A landscape with many peaks, sampled at points; each row gives a point and its height.
From any point a climber steps to the highest of the 3 points nearest to it. It stops when none of these is higher. Distance is the straight distance between rows; heights are no part of it.
Z231 (h 45.6): [145 155  89  90 135  88  84 194 116]
Z434 (h 16.5): [108 122 140 141 133  73 121 105 174]
Z775 (h 54.5): [158 139 147 134 137 223 135 159 131]
Z818 (h 28.8): [151 102 157 159 109 134 152  84 176]
Z166 (h 21.5): [192  87  94 113 128 154 111  92 117]
Z332 (h 18.7): [178  94  58  82 155 126  98 142 116]
Z45 (h 25.7): [ 72 155 141 158 143  68 159 114  93]
Z67 (h 25.8): [ 65 158 114 136 141  84 140 143  76]
Z946 (h 29.8): [100 155 120 102 137 130 109 163 117]
Z18 (h 59.2): [157 115 129 130 113 111 100 102 143]
Z645 (h 49.9): [189  91  74  87 151 170 118 125 119]
Z488 (h 36.7): [ 89 146 132 110 136 150 131 143 107]
Z232 (h 23.6): [143  95 155 127  91 122 178  80 199]
Z484 (h 52.0): [131 118 145 116 111 182 137 134 116]
Z506 (h 40.1): [156 154 140 116 156 192 109 160 132]
Z302 (h 21.0): [ 95 177 116 127 174 137  94 199 117]
Z228 (h 37.1): [122 107 166 156 119 124 131 104 139]
Z552 (h 24.4): [151 151 107  91 132 139 100 151 122]
Z609 (h 25.1): [ 84 129 147 157 144  85 171 100 141]
Z916 (h 43.1): [ 80 131 138 149 128 102 133 115 104]
Z211 (h 67.2): [170 127 130 119 117 205 135 142 128]
Z897 (h 22.1): [136 175 119 109 172 160  88 179 132]
Z311 (h 53.4): [197 134 113 101 145 198 124 140 126]
Z74 (h 17.3): [162 138  88  87 129 116  84 143 117]
Z413 (h 25.6): [ 89 166 117 103 149 120 100 186 110]
Z957 (h 13.7): [159 124  73  98 127  87  83 158 110]
Z20 (h 32.6): [103 120 157 193 107 127 197  94 113]
Z572 (h 8.5): [107 105 160 158 116 120 203  88 181]
Z902 (h 4.8): [117 136 122 139 122  36  95 140 159]
Z732 (h 31.9): [ 76 136 124 132 122  93 104 137 116]
Z200 (h 16.7): [118 109 158 126 113  90 165  82 184]
Z700 (h 28.3): [ 96 138 159 180 128 108 192  91  97]
Z606 (h 41.8): [157 109 137 112 104 158 117 110 119]
Z366 (h 43.2): [116 112 139 171  91 189 181 120 108]
Z650 (h 12.3): [ 90 111 155 157 128  97 200  81 165]
Z988 (h 18.5): [ 78 133 134 146 132  53 114 132 138]
Z682 (h 51.3): [118 108 146 139  93 187 149 127 114]
Z601 (h 24.2): [174  95 148 153 110 126 137  80 170]
Z887 (h 56.3): [ 91 145 156 170 137  82 194  83 120]
Z57 (h 51.9): [ 90 118 151 150 124 123 142 111 100]
Z497 (h 32.7): [171 147  69  87 154 115  89 180 112]
Z360 (h 42.8): [ 98 127 140 126 125 161 131 136 105]
Z711 (h 25.2): [169 101 107 122 119 118 100  97 123]
Z494 (h 31.1): [136  99 165 159 113 128 162  95 172]
Z196 (h 44.3): [115  97 161 182 104 149 168 105 131]
Z281 (h 32.5): [ 74 143 125 122 141 124 143 141  89]
Z35 (h 58.7): [153 114 137 124  97 193 141 132 129]
Z800 (h 27.4): [149 109 146 138 123 103 124  87 176]
Z235 (h 52.9): [120 122 140 124 116 114 103 113 131]
Z426 (h 28.7): [138 131 112 120 113  91  87 124 131]
Z305 (h 16.9): [140 182 116 118 172 138  72 201 118]
Z137 (h 31.8): [191 100 114 107 112 170 121 108 115]
Z155 (h 36.6): [ 98 130 144 138 124 165 158 132  94]
Z539 (h 13.2): [134 131 101 114 113  66  75 154 117]
Z688 (h 30.3): [133 159 124 101 145 170 107 162 128]
Z227 (h 32.1): [156 138 121  97 128 163 112 134 122]
Z990 (h 21.8): [105 142 111 106 113  88  88 169 115]
Z903 (h 45.4): [ 73 128 134 150 144  55 146 109 162]
Z190 (h 40.2): [189 128  90  92 157 171 107 138 121]

Where does a climber stop that starts at each point below?
Z539 -> Z18
Z552 -> Z211
Z897 -> Z211
Z990 -> Z57
Z650 -> Z887
Z957 -> Z231
Z902 -> Z903
Z67 -> Z57
